Points on a hilly landscape, in no order, each with its height.
From any point a ball rolls to the lowest of the 2 points nearest to it. It stops when none of these is lower. Distance is the straight distance between rows; heights are no part of it.
K200: [144 129 141  99 138 148 113  92 133 112 125 178 100 154 135  91 128 116
  92 145 130 147 133  97 118 107 111 137]  (h 59.6)
K622: [126 103 162 146 114 104 101 125 133 120 126 106 142 153 128 100 142 117
 168 145 100 118 113 112 166  94 117  85]  (h 51.0)
K693: [116 119  98 118  82 126 168 107 152 148 131 103 117 124 143 153 206 153
 181  99 141 132 146 133 139 191  60 135]  (h 61.4)
K873: [129  82 118 180  68 145 120 110 184 110  42 140 130 142 103 128 141 151
 133 144  85  81 103 152 102 160 126  67]  (h 61.7)
K257: [134 138 172 116 121 106 125 140 143  56 186  86 117 164 156 106  93 125
 115 162 142 146 110 132 128  44 161 141]  (h 36.1)
K398: [142 162  95  93 172 125 113 174  72 172 118 176 124 103  85 133 112  96
  86 148 121 129 116 111 110 174 147 154]  (h 45.1)
K322: [126 146 128 138 127 167  90 133 128 144 175 148 149 141 110 106  80 129
  68 153 162 151  97 131 115 113  90 123]  (h 24.2)
K439: [121 120 149 151 120 165 151 119 159  53 190 147 126 146 151 121  36 113
 102 141 145 146 154 113  81  71 162 142]  (h 22.6)
K432: [109  72 123 171 142 123 133 139 106 141  64  99 150  95  97 138  85 114
 151  90 116  87 141 167 113 132 192 113]  (h 66.4)
K104: [179 138 132 105 153 124 114 134 141  67  93 125 109 157 146  92  86 114
  75 164 109 105 105 104 125  91 198 101]  (h 54.3)
K659: [141 141  93 108 124 129 136 182 116 152  98 154 122 100  78 124  88  86
 114 115  95  96 120 149 110 145 153 171]  (h 54.6)
K23: [132 102 154 172 113 146 143  77 175  72 131 158 116 167 186 127  98 152
 149 166  91 145 170 100 126  67 158  76]  (h 31.0)
K918: [128 164 145 116 132  95 105 132  90 209 153 112 152  91 137 142 182 115
 162  94 113 131  93 150 164 129  79 135]  (h 16.9)
K832: [153 155 120 106  95 121 106 186 130 142 138 136 139 145  89  98 101  95
 117 168  90 123  84 129 144 107 122 150]  (h 88.5)
K387: [158 105 124 143 102 128 104 175 142 125  80 117 143 133  90 100  82  97
 139 131  76  89  94 149 133 100 174 122]  (h 60.8)
K229: [152 183 106 111 153  93 120 187  74 188 141 109 156  72 111 144 113  73
 153 112  96  92 103 158 143 143 158 141]  (h 54.2)
K304: [145 153 120 100 141 170  86 136 113 172 163 165 146 144 132  97 117 148
  49 150 166 168 100 109 133 135  79 121]  (h 14.6)
K486: [107 139 134 172 105 149  98 156 128 129 177 127 166 120  85 113  55 110
 101 144 146 124  89 149 103 119  94 113]  (h 32.6)
K662: [127 136 135 131  75 148  87 148 139 179 173 126 163 139 117 106 129 147
 116 132 128 144  80 161 154 111  52 123]  (h 85.5)
K968: [142 168 119  97 170  87 114 179  77 138 132  95 137 100 103 136 119  88
 136 124 124 102  97 134 152 127 169 142]  (h 50.2)
K458: [138 159  89 118 103 121 124 147 103 207 120 124 166 100 102 149 146 114
 161 142  89 113 113 153 146 177  87 103]  (h 61.5)
K179: [129 151 158 102 121 112 110 163 120  91 203  68 141 151 140 108 107 125
 108 144 164 149  85 145 140  58 139 158]  (h 39.8)
K93: [127  74 123 143 128 170 156 108 155  80  96 138 117 133 120 135  93 125
 123 122 114 113 162 120  99 111 192 137]  (h 34.4)
K791: [104 143 117 149 165 114 155 140  97 131 150  97 159  75 120 183 115 110
 199  81 146 117 170 159 119 162 174 155]  (h 65.8)
K850: [134 116 159 200  93 139 119 151 171  57 137 146 115 138 102  99  36  94
 109 126 102  98 115 125  71  79 161 131]  (h 63.0)
K288: [122 113 114 153 150 100 168  93 125 145  66 102 116 100 133 152 202 154
 175  92 133 140 181  89 128 191 114 116]  (h 54.5)
K213: [111 100 161 138 139 113 157 106 151 118 165 105 114 174 216 114 168 159
 145 146 142 172 191  66 179 106 106  97]  (h 80.0)
K363: [102  99 139 139 114 139 151  89 149 132 146 117 114 145 160 129 180 161
 150 123 155 160 167 102 144 142  71 114]  (h 80.1)
K15: [154 120 140 123 159 127 122 109 134  80 106 115 123 159 151 106 109 122
 113 161 118 124 136  84 149  93 179  83]  (h 52.2)
K994: [120 164 105 105 155 143 120 114 108 159 151 148 129 103 111 155 156 144
 124  96 173 156 133 143 115 179  87 184]  (h 20.3)
K64: [143  72 160 195  99 143 104 120 173  85  86 121 144 149 134 101  96 139
 173 137  76 107 123 136 127  92 190  72]  (h 55.8)
K295: [ 67 102 159 174 119 123 131 113 116 115 146 122 140 117 102 141  90 116
 147 136 144 137 147 158  94  96 131 122]  (h 57.6)
K852: [ 97 154 118 143 134 120 115 162  84 172 165 127 161  84  88 138  86  90
 120 113 144 112 103 160 112 139 102 127]  (h 59.3)
K497: [168  93 136 143 126 162 146  82 181  58 102 164 113 153 174 124  85 136
 118 142  89 125 158  95 107  77 190  97]  (h 23.1)
K636: [126 118 117 145  57 188 123 126 178 107 174 135 143 148 109 120 102 141
 134 147 134 130 100 160 105 123  82 132]  (h 48.6)
K916: [131 150 103 117 152 122 132 125  99 163 109 131 123  86  96 153 145 106
 153 102 122 113 134 145 122 162 126 159]  (h 41.6)
K340: [107  89 153 134 110 125 144 119 133 109 158  92 136 156 159 127 161 145
 199 139 122 154 163 116 165  91 138 119]  (h 26.0)
K809: [ 89 115 114 130  98 140 161 112 137 112 141 128 117 104  95 169 123 118
 151 102 152 113 137 183  80 144 118 168]  (h 44.1)
K678: [187  77 112 105 144 151 139 129 149 103  56 109 114 163 160 102 128 141
 115 118 102 104 130  87 169 123 204 123]  (h 75.4)
K606: [107 132  85 141  66 117 143 135 144 138  72 133 143 120  83 169 127 112
 128 147 113  73  87 197  74 185 114  91]  (h 63.6)
K235: [111 154  80 128 110 121 179 154 125 139 105 146 118  66  97 174 105  98
 132  76 129  62 136 202  70 197 140 166]  (h 56.1)
K600: [149 130 132 110 190  86 136 128 104 133  95 105 110 128 157 114 199 134
 136 113 141 145 162  36 172 170 129 113]  (h 47.3)
K459: [115 125  97 123  48 158 140 131 157 134 160 125 143 131  97 147 124 131
 151 133 127 117  91 193 103 145  76 143]  (h 53.7)
K269: [153 119 119 112 183 102 136 137 107 125  70 102 117 108 128 150 157 130
 166  84 129 117 152 120 155 142 199 169]  (h 64.1)
K548: [103 100 140 129 129 129 150  82 135 116  96 141  90 130 120 138 167 139
 149 119 130 143 170 121 117 124 115 145]  (h 53.3)
K417: [157 107 146 113 130  90 113 146 156 118  89 121  93 167 164  75 156 119
 123 145  88  95 126  76 189 117 118  81]  (h 59.9)
K869: [ 87 146  96 126  89 128 154 119 127 138 148 111 141 102 103 182 135 126
 142 110 169 109 113 205  84 175  97 141]  (h 51.5)
K646: [169 149 122 128  95 126  98 182 156 128  96 167 126 156  92  90  82 105
  93 180  59 115  91 117 136 112 150 131]  (h 89.4)
K721: [117 174 162 120 171  97  95 130  78 203 176 106 156  80 147 160 173 140
 131  79 154 151  80 147 163 113 100 163]  (h 26.4)
K510: [119 116  92 114  68 123 173 102 161 125  63 136 102 138 110 164 193 140
 132 129 122  93 122 155  91 187  90 120]  (h 50.6)
K131: [162 121 102  94 107 134 124 159 147 162  76 171 114 155 114  95 139 125
 111 161  67 116 130  86 162 159 111 120]  (h 61.9)
K129: [ 95 105 147 167 100 171 138  93 155  92 183 128 139 149 136 134  87 152
 125 157 157 158 144 151 101  91 120 116]  (h 73.7)
K19: [128 147 161  73 163  92 116 122 118 107 157 114  97 152 164 112 183 147
 121 128 160 159 121 100 168 103 126 171]  (h 35.5)
K376: [137 139  88  97  82 125 140 156 144 193  92 164 125 133 109 122 161 135
 125 158  74 126 136 101 156 194  71 122]  (h 59.8)
K848: [120 148  86 128 114 116 153 125 119 164  90 127 125  77  95 176 139 105
 154  97 111  84 129 193  89 183 128 141]  (h 49.5)
K831: [144 145 162 177 108 151 116 112 176  61 203 147 130 159 168 113  31 129
 105 156 137 152 124 120  86  49 144 117]  (h 30.1)
K404: [100  88 147 146 109 149 168  82 162 108 160 126 108 165 192 133 162 175
 153 147 136 173 192 100 142 109  98 112]  (h 78.6)
K573: [138 187 128  70 173  97 106 167  87 141 147 158 109 113 111 121 140 105
  97 122 143 139  97 125 126 135 137 204]  (h 67.2)
K847: [177 126 101  78 127 145 131 145 153 125  99 155 108 170 153  87 148 117
 107 151  95 119 137  57 172 154 116 108]  (h 63.1)
K231: [146 130 105 107 134 138 121 138 109 153 103 126 129 125 100 124 144 108
 143 132 109 120 124 110 149 146 124 130]  (h 46.9)
K162: [ 88 123 144 141 162 135 147 140 101  97 177  92 156 138 136 146  96 125
 142 149 163 163 166 118 139 100 185 137]  (h 72.9)
K867: [144 195 126  69 212  73 107 161  71 109 144  90 129 109 132 149 170 132
 107 131 158 133  87 107 157 157 166 148]  (h 10.6)
K703: [133  63 141 199  67 158 120 105 193  83  74 134 139 144 128 117 121 162
 169 135  79  89 122 151 107 131 160  64]  (h 58.8)
K897: [125 105 147 140 156 125 138  98 127 101 114 107 130 153 158 120 136 134
 142 158 124 149 170  80 157 100 158  86]  (h 49.8)
K65: [128 134 142 130 138 130 136 166 125  70 168 119 127 142 112 103  53  87
  96 135 147 120 120 117 105  92 165 151]  (h 81.4)
K205: [102 142 175 111 166 113 121 117 108  97 185 113 120 154 174 119 117 147
  84 157 180 183 138 123 133  58 156 152]  (h 36.3)
K334: [159 150 138  99 105 128 105 154 144 113 157 119 127 164 125  88 121 110
 121 165 111 131  82 115 163  90 114 133]  (h 87.7)
K413: [102 174 123 144 151 116 121 129  85 192 169 124 148  63 112 170 131 114
 133  91 156 122 111 179 110 159  93 144]  (h 53.9)
K86: [165 115 144 130 128 127 142  76 182  73 131 170 103 169 219 113 111 141
 129 147 103 137 161  65 144  85 133  70]  (h 37.0)
K716: [ 90 128 167 128 158 124 118 111 105 132 178 127 122 132 146 133 141 150
 110 118 183 183 146 133 134  82 131 177]  (h 42.6)
K246: [152 209 123 127 196  94 108 141  73 212 152 147 135  58 132 179 165 114
 139  95 127 129 106 142 129 177 114 162]  (h 38.4)
K339: [152  94 132 147 133 135 128  94 159 122  70 147 104 153 147  96 141 134
 117 134 100 114 153  70 145 135 115  65]  (h 62.8)
K860: [143 138 125 127 112 173 125 137 151  87 174 137 135 151 112 105  68 100
 106 149 137 134 112 118 110 102 131 145]  (h 82.5)
K475: [121 104 120 159 139 119 113 133  99 155  82 112 143  99  84 137 111  99
 149 116 109  97 124 148 120 134 151  98]  (h 63.7)
K520: [163 184 106 110 205  99 111 136  77 180 130 135 134  93 137 158 195 145
 147 102 151 159 126  75 151 202 104 154]  (h 35.0)
K75: [ 45 133 128 164 136 116 163 121 105 129 169 113 149  86 114 186 107 137
 144 103 186 133 167 184  89 157 130 150]  (h 63.9)
K579: [123  83 148 144  95 156 149 121 154  73 153 114 125 149 134 129 111 128
 174 143 108 131 153 130 117  77 167 140]  (h 27.0)
K808: [113 177 111 104 139 128 122 175  99 174 181 159 128  93  99 132  96 113
  87  91 166 139 107 165 102 148  93 208]  (h 73.4)
K752: [ 98 115 146 136 118 140 117  95 124 163 158 115 139 129 133 133 164 165
 125 116 168 163 133 141 141 124  66 125]  (h 81.9)
K479: [171 121 131 196 109 169  96 112 186  86  73 177 124 139 122 101  61 126
  95 149  74  94 108 120 103 112 178  79]  (h 61.0)
K702: [162 152 147  59 151 120 127 101 137  78 155 138  99 176 195  88 143 136
  84 156 152 152 127  82 150  99 126 127]  (h 42.0)
K326: [128  84 124 174  98 176 152  61 188  68  88 150 125 143 147 146 119 156
 126 157 104 114 158 113  94 133 146  64]  (h 68.1)
K807: [148 119 122 130 164 123 105 110 100 149  71 161 109 134 109 103 139 115
  90 154 112 128 132  78 128 150 119  82]  (h 47.8)
K361: [139 170 146  65 150 105  99 152 101 127 159 136 106 146 127  95 139 117
  72 146 148 150  83 120 134  97 119 176]  (h 64.7)
K955: [ 97 129 151 131 123 134 134 164 121 111 215 105 133 127 127 123  80 129
 106  92 188 157 128 156 110  76 128 196]  (h 78.4)
K202: [106 121 128 143  82 156  99 117 138 172 163 114 157 127 119 132 143 171
 109 120 165 144  98 177 128 126  52 113]  (h 83.9)
K74: [134 154 103 101 149 133 129 111 106 172 114 160 114 111 114 138 183 137
 126 115 145 150 135 110 124 190  77 158]  (h 31.4)
K903: [133 193 111 100 176 112 115 165  90 159 161 170 119  78 110 151 121 102
 122  89 148 130 113 150 115 166 119 213]  (h 70.3)
K756: [159 177 102 102 140 101 122 166  86 211 122 117 154  88 116 148 158 102
 163 123  83 113 108 135 168 163 120 128]  (h 58.3)
K397: [103 164 121 139 139 138 111 123 111 196 174 106 164  68 138 185 159 182
 115  55 199 145 121 210 112 156  83 166]  (h 64.5)
K21: [112 129  98 148  48 127 131 121 166 131  79 139 141 147  93 152 153 140
 131 170 108  87  88 168  97 187  81  72]  (h 59.5)
K744: [106 142 130 122 118 151 124 159 120 138 190 138 131 119 100 115  79 117
  89 101 173 142 114 157  99 112  94 194]  (h 76.2)
K647: [119 119 177 152 122 110 120  92 154  98 175 122 127 179 204 112 120 159
 132 171 127 169 148 106 159  48 125  80]  (h 45.5)
K541: [127 165 101 120 125 126 109 171  88 195 145 133 165  99  82 136 105  95
 124 147 106 119  97 143 133 156 105 121]  (h 62.6)
K797: [ 88 173 145 145 163  93 125 170  77 166 211 115 162  62 130 157  92 115
 132  60 180 122 122 175 124 128 119 172]  (h 63.8)
K331: [114 131  92 100  90 143 156 105 144 137  99 151 104 122  98 159 170 131
 132 124 131 120 123 159  92 179  84 162]  (h 43.7)
K561: [129  95 119 156 102 120 118 119 124 157  59 113 144 115  96 126 143 123
 170 123  90  99 121 150 127 149 120  78]  (h 60.6)
K880: [133  93 135 119 166 105 142 145 110 103  78  94 109 122 125 133 123 125
 146  97 123 113 150 133 146 103 226 165]  (h 66.3)
K278: [159 105 124 164 125 160 131  59 181  92  79 176 116 148 165 113 109 144
 109 150 100 118 157  75 112 134 122  46]  (h 65.0)
K766: [ 94 119 174 135 138 117 134 106 126 100 176 116 122 165 183 126 124 151
 123 171 146 185 160 116 146  49 153 124]  (h 41.3)
K460: [121  75 152 171 105 130 117 118 144 106 100 105 151 147 128 111 128 132
 193 142  92 120 140 123 145 103 154  75]  (h 53.4)
K538: [ 99  97 146 159  89 176 152  72 170  98 181 140 126 164 182 140 118 188
 131 158 148 177 171 138 112  88 107 108]  (h 76.4)
K286: [133 198 127 104 146  64 125 221  74 158 171 112 138  83 108 125  83  70
 107 107 120  94  84 151 123 121 143 171]  (h 68.9)
K501: [137  98 126 139 173 109 143 101 112 140  54 117 106 122 136 122 185 146
 141 106 130 142 182  65 144 165 142 106]  (h 50.7)
K775: [122 151 108 108 136 160  93 122 105 198 149 154 144 124 124 123 156 170
  63 128 172 169 109 122 129 169  52 128]  (h 25.2)
K765: [131 153 171  89 163 118  97 114 112 113 182 119 121 156 177 100 139 160
  53 141 189 175 108 117 139  71 125 145]  (h 31.1)
K570: [124  91 106 153 136 122 162 103 114 143  61  84 143  90 117 174 159 143
 190  85 124 119 173 144 118 169 169 116]  (h 62.9)
K609: [169 136 149  71 141 117 138  99 152  50 126 143  83 170 183  90 124 126
  98 152 120 133 136  89 128  77 168 125]  (h 44.0)
K926: [149 118 144 136 138 155 148 106 162  49 146 155 115 153 159 120  59 114
 104 149 118 134 157 103  92  66 191 120]  (h 14.7)
K857: [135 129 115 124 125 140 116 122 125 159 130 125 140 141 123 110 157 127
 130 143 123 137 126  90 162 153  75  94]  (h 43.0)
K670: [102 127 120 123 149 138 142 148 109 107 132 155 113 103  85 128  82  92
 103 101 150 111 145 133  83 141 141 173]  (h 62.0)
K232: [113 117 101 119  43 149 142 115 171 138 138 133 127 150 118 136 166 150
 151 138 122 118 106 167 120 156  49 126]  (h 57.7)
K408: [158 150 144  68 179  87 115 118 109  94  98 123  89 156 163  84 158 129
  71 167 132 123 117  75 149 125 149  93]  (h 41.9)
K899: [120 118 103 112 100 168 145 117 144 113 118 143 122 125  90 143 123 112
 137 126 123 117 127 146 104 149 114 153]  (h 35.6)
K253: [142 153 122 126 186  88 126 121  85 163 117 104 132 102 136 147 197 136
 165 103 140 152 143  72 167 172 116 125]  (h 42.7)
K17: [128 115  95 144 133 138 128 103 122 159  49 155 114 121  92 129 150 132
  99 150 110 113 134 108  98 187 106  78]  (h 52.1)
K843: [122 127 116 121 151 143 125 149 109 119 103 180 108 118  85 102  73  86
  69 136 126 110 129 117  82 141 151 146]  (h 59.0)
K166: [147  97 164 191 111 134 117 131 173  65 104 144 113 143 126  99  51 115
 115 137  92 104 123 126  99  64 199 112]  (h 60.7)
K302: [134 109 108 142  89 138 126 174 137 142  87 137 134 109  74 122  81  92
 138 116  79  85 106 171 104 130 144 144]  (h 58.1)
K471: [ 81  86 137 149  80 150 152 115 136 117 175  90 170 136 132 161 147 158
 208 134 140 155 150 177 113 122 123 118]  (h 5.6)
K947: [ 73 145 142 147 159 114 128 126  87 153 175 113 145  81 114 169 117 122
 145  93 175 140 141 165 117 132 121 157]  (h 59.4)
K665: [154 134 150  82 135 148 116  87 149 117 170 167 105 174 203  78 137 157
  79 137 167 168 139  86 145 101  83 120]  (h 45.3)
K163: [113 200 139 128 169  76 127 202  66 164 206 115 149  64 126 141  84  84
 115  73 152  99  96 158 132 129 128 172]  (h 66.5)
K621: [ 93 159 103 124 100 131 134 116 123 173 164 109 146  93 121 183 154 160
 112  90 197 127 105 221  93 167  73 150]  (h 58.4)
K964: [122 162 154 101 159 118  86 145  94 177 178 113 145 110 142 135 160 157
  93  88 179 165  89 137 160  97 102 172]  (h 12.2)
K671: [115 114 163 106 137 103 137 119 128 111 157  99 110 158 166 120 179 143
 160 129 139 159 148 107 177  85 131 153]  (h 31.2)
K158: [142 169 106  85 160 129 107 148  82 182 128 175 127 119 106 122 153 122
  95 147 133 156 114 102 131 172 103 149]  (h 39.4)
K900: [148  95 111 118 114 173 143 118 155 100  88 144 117 140 107 120 120 111
 131 125 100 110 136 113 121 128 152 139]  (h 28.3)
K384: [181  92 118 107 143 133 143 124 168  89  80 118 107 172 189  92 137 134
 123 131 101 103 154  58 176 132 166  84]  (h 76.1)
K919: [ 98 136 116 124 111 137 148  95 134 140 161 114 122 111 132 180 177 170
 170  87 179 153 146 178 116 157  88 186]  (h 65.9)
K649: [103  98 136 176  98 169 142  82 167  81 135 136 136 144 123 144 105 141
 140 164 128 132 147 134  96 119 128  90]  (h 71.1)
K915: [164 195  91 119 172 103 128 131  88 206 112 159 124  64 119 175 181 127
 149 102 112 125 133 136 121 210 104 159]  (h 47.4)
K106: [108 111 127 149 139 105 160 103 115 138 104  86 142 104 136 167 190 149
 211  99 127 150 184 124 141 157 137 128]  (h 58.6)
K620: [ 92 140  99 133 124 124 171 166 115 118 134 155 113  77  81 146  78  92
 119  75 140  81 142 169  76 171 131 174]  (h 61.1)
K407: [135 155 161  67 171  87 119 117 114  79 137 109  94 156 164 101 160 135
  90 159 148 143 118  98 147  96 152 130]  (h 39.1)
K602: [156 126 126 122 159 136 112 149 123  92  89 158 109 139 110  90  63  91
  67 145 117 102 115 104  98 103 189 125]  (h 56.4)
K654: [137  48 100 147 111 172 161 117 152 120  44 100 139 118 119 149 128 146
 146  86 104  98 141 151 121 158 193 132]  (h 72.5)
K726: [ 91 119 157 129 158 118 131  83 111 129 137 140 109 128 130 142 164 140
 135 121 159 173 167 117 125 113 120 165]  (h 48.4)
K255: [127 144 141  98 143 127 106 119 113 146 144 148 111 135 119 110 149 120
 107 129 144 151 113 118 141 108  94 160]  (h 62.3)
K849: [123 117 181 151 123 103  97 108 147 109 153 113 136 165 166  94 137 136
 139 160 125 138 116  96 174  74 108  68]  (h 48.7)
K364: [157 122 127 109 137  97 110 170 113 129  76 105 117 133 104 100 115 104
 122 130  92  97  92 135 150  97 176 139]  (h 62.7)
K336: [111  95 133 149 152 141 168  92 129 107  96 116 120 144 164 142 158 156
 155 145 125 168 211  81 139 128 167 109]  (h 46.2)
K271: [139 106 101 115 112 132 156 120 144 142  97 111 116 121 126 137 189 133
 189  93 110 119 158 108 155 173 102 139]  (h 58.5)
K755: [146  99 123 173 103 158 105 111 170 117  58 165 118 142 100 104 103 129
 110 148  79  94 114 127 113 135 141  86]  (h 63.5)
K770: [134 172  92 105 150 110 138 207  82 166 133 167 126  85  82 135  69  80
  98 112 113  96 123 137 105 166 146 171]  (h 50.5)
K101: [149  96 106 144 136 111 126 126 110 185  38 112 120 107 111 121 161 129
 150  99  94 101 137 123 149 157 133 102]  (h 57.5)
K908: [146 110 157 115 109 120 137 132 150  59 150 102 106 168 149 107 115 122
 150 156 114 132 127 119 137  51 176 137]  (h 32.5)
K137: [129 177 137  92 154  81 117 187  87 111 181  69 148 110 117 132 113  94
 127 124 150 120  84 147 148 105 154 161]  (h 46.7)
K99: [135 131 115 121  84 184 112 111 166 137 160 152 130 163 130 106 124 156
 101 147 140 150 111 132 135 131  57 123]  (h 43.4)
K704: [178 148 146  83 135  91 135  85 170  49 142 156  86 176 232  99 105 142
 102 155 113 135 132  83 142  69 141  79]  (h 41.1)
K532: [ 45 108 137 165 110 140 172 142 125  99 194 113 145 110 118 162  78 137
 144 111 180 141 165 177  88 124 131 152]  (h 67.7)
K585: [119 123 135 141 126 101 111 122  90 172 122  96 167 102 114 133 159 108
 187 117 107 122 119 133 151 136 107  82]  (h 50.4)
K883: [131 102 151 113 153 128 139  82 134 100  96 158  83 149 145 107 151 127
 118 133 124 145 168  90 126 103 145 137]  (h 56.8)
K207: [117 129  99 138  89 124 126 116 134 165  77 142 136 130  89 142 157 132
 118 162 109 110 108 137 113 186  71  71]  (h 56.0)
K298: [ 88 119 157 156 121 112 149 175 114  87 198 101 136 126 117 117  54  99
 128 111 159 130 135 141 103  79 147 162]  (h 80.2)
K967: [126 147 144 100 141 108 118 150 103 106 169  81 140 137 127 121 130 112
 143 138 149 141 104 128 159  91 148 148]  (h 43.3)
K872: [120 122 157 102 175  82 138 141 106  75 107 105  91 129 133 125 126 118
 121 128 135 124 142 129 128  85 215 170]  (h 68.0)
K720: [ 90 114 137 158  95 119 111 109 114 154 141 102 169 114 104 140 140 123
 171 129 134 129 110 166 115 137  84  86]  (h 45.6)
K217: [150 152 134 106  94 144  92 164 139 147 184 122 142 161 129  92 119 136
  95 146 134 152  77 132 160  83  84 149]  (h 86.8)
K533: [114  76  91 154 116 140 160 127 128 137  51 104 146  90 100 167 110 129
 140  84 121  76 136 180  92 175 182 118]  (h 69.6)
K465: [165  89  83 107 107 182 145 152 155 130  58 145 132 131 103 123 112 124
 114 110  78  95 117 129 129 150 174 158]  (h 21.5)
K341: [134 163 161  77 170 119  81 148  96 148 177 117 131 134 158 110 160 169
  46 116 188 170  78 120 155  93 113 156]  (h 24.1)
K6: [ 90 121 127 167  91 140 115 130 132 132 142 118 168 114  83 136  92 112
 146 141 134 111  99 172  95 142 100  91]  (h 40.1)
K333: [114 113 153 150 121 123 110 120 124 120 132 120 130 134 100 113 112 105
 147 141 118 125 120 136 126  88 129 119]  (h 53.8)
K624: [167 116 124  77 142  87 120 157 134 122  68 114  90 156 147  87 167 123
 116 133  93 101 116  92 183 121 149 121]  (h 58.9)
K524: [ 94 126 131 150 138 119 146 111 102 138 144  88 157  95 123 177 155 130
 204 102 140 141 165 155 127 145 144 142]  (h 62.2)
K595: [123 124 111 133  90 158 117 113 156 160 143 133 142 153 130 114 152 154
 112 147 138 140 120 117 146 168  37  90]  (h 39.2)
K551: [174 108 140 162 137 149 112 130 163  74  74 158 112 142 131  93  39 114
  71 132  95  95 113 113 100  86 209 110]  (h 58.7)
K349: [ 83 105 127 142  76 139 144 127 126 123 182  89 176 109 114 160 119 128
 197 109 150 126 124 200  96 133 116 127]  (h 19.3)
K469: [153 138 136  84 180  70 111 144  91 129  80 105  97 127 131 116 179 122
 125 123 119 115 115 102 164 124 162 141]  (h 56.9)
K427: [113 143  99 117  92 147 116 120 134 198 132 150 140 136 117 131 164 167
  77 149 149 147 106 140 128 180  28 103]  (h 33.7)
K386: [169  81 147 191 104 164 141  95 197  47 104 161 120 145 187 129  67 160
 132 132  66 112 143 113 104  61 221  96]  (h 30.4)
K969: [132 120 155 123 122 158 118  84 152 113 182 150 111 167 180 103 120 166
  93 137 165 177 145 115 131  69  96 134]  (h 49.0)
K39: [142 154 106 111 120 144  99 158 111 173 153 119 169 140 112 116 132 123
 126 164 118 138  95 105 181 146  88  97]  (h 46.3)
K974: [155 197 121 101 217  89  99 147  73 155 153 116 140  93 140 169 172 134
 141 107 160 145 102 102 159 172 135 171]  (h 24.4)
K682: [159  64 107 141 130 164 145 116 147 120  53  99 137 140 133 120 136 142
 148 108 104 107 151  98 157 146 177 104]  (h 74.3)
K982: [ 51 113 138 166 148 131 165 151 103  98 174 116 150 115 121 156  76 119
 143 128 165 150 188 139 108 116 173 142]  (h 70.7)
K826: [190 157 121 131 109 146  95 147 172 102  95 190 115 165 129  79  79 116
  79 184  63 113 100  96 133 111 155 100]  (h 90.1)
K970: [133 110  97 118  72 136 145 139 183 153  83 174 104 154 129 106 163 139
 113 156  80 108 140  97 138 195  55 102]  (h 57.8)
K719: [171 100 150 151 122 122 104 115 174 106  74 149  98 166 157  77 124 128
 126 144  79  99 121  88 166  97 136  69]  (h 61.2)
K979: [ 94  71 145 154  83 157 163 110 148  93 160 106 138 149 147 147 144 154
 207 149 116 149 171 143 123  99 143 123]  (h 18.3)
K12: [110  82 121 143 149 161 167  94 136  92  83 123 123 124 123 156 133 138
 139 123 127 138 191 109 106 139 187 131]  (h 40.4)
K821: [141 113 134 128 176  90 116 117  92 158  64 115 106 114 119 122 172 122
 139 111 113 127 143  90 153 135 144 115]  (h 54.0)
K429: [123 104  96 120  86 123 163 108 167 140  69 145  93 144 125 127 192 140
 120 127 113 106 143 108 118 204  59  98]  (h 55.3)
K148: [129 215 129 146 185 104 118 154  75 209 192 139 148  43 137 177 124 102
 134  78 140 103 108 178 121 170 111 157]  (h 47.1)
K830: [ 92 151 113 145  74 121 113 146 118 180 151 129 167  98  86 147 108 113
 132 136 125 110  81 204  96 155  69 105]  (h 46.8)
K837: [102 119 112 118  72 133 157  94 149 137 147 110 115 132 130 164 190 164
 162 106 158 133 126 178 111 157  65 147]  (h 61.8)
K795: [147 136 140 105 175 110 106 112 109 129 108 134 113 150 139  94 151 119
  95 160 125 131 127  64 156 127 121  81]  (h 44.6)
K531: [166 133 107 104 151 101 139 139 115 154  82 109 122 110 129 139 185 123
 187  82 108 117 142 109 172 163 144 155]  (h 61.3)

Where does a ball stop that starts at each point below?
K538 => K501
K458 => K471
K298 => K964
K873 => K964
K678 => K501

Call two points neighbours if one is among the 2 nearest of the other. Go from one point of each pair to the other, from neighbour to neighbour, staying as low as possible. Name the highest point that can't be avoided.
K926 / K271 => K837
K6 / K926 => K720
K916 / K304 => K231
K918 / K964 => K721
K471 / K926 => K609
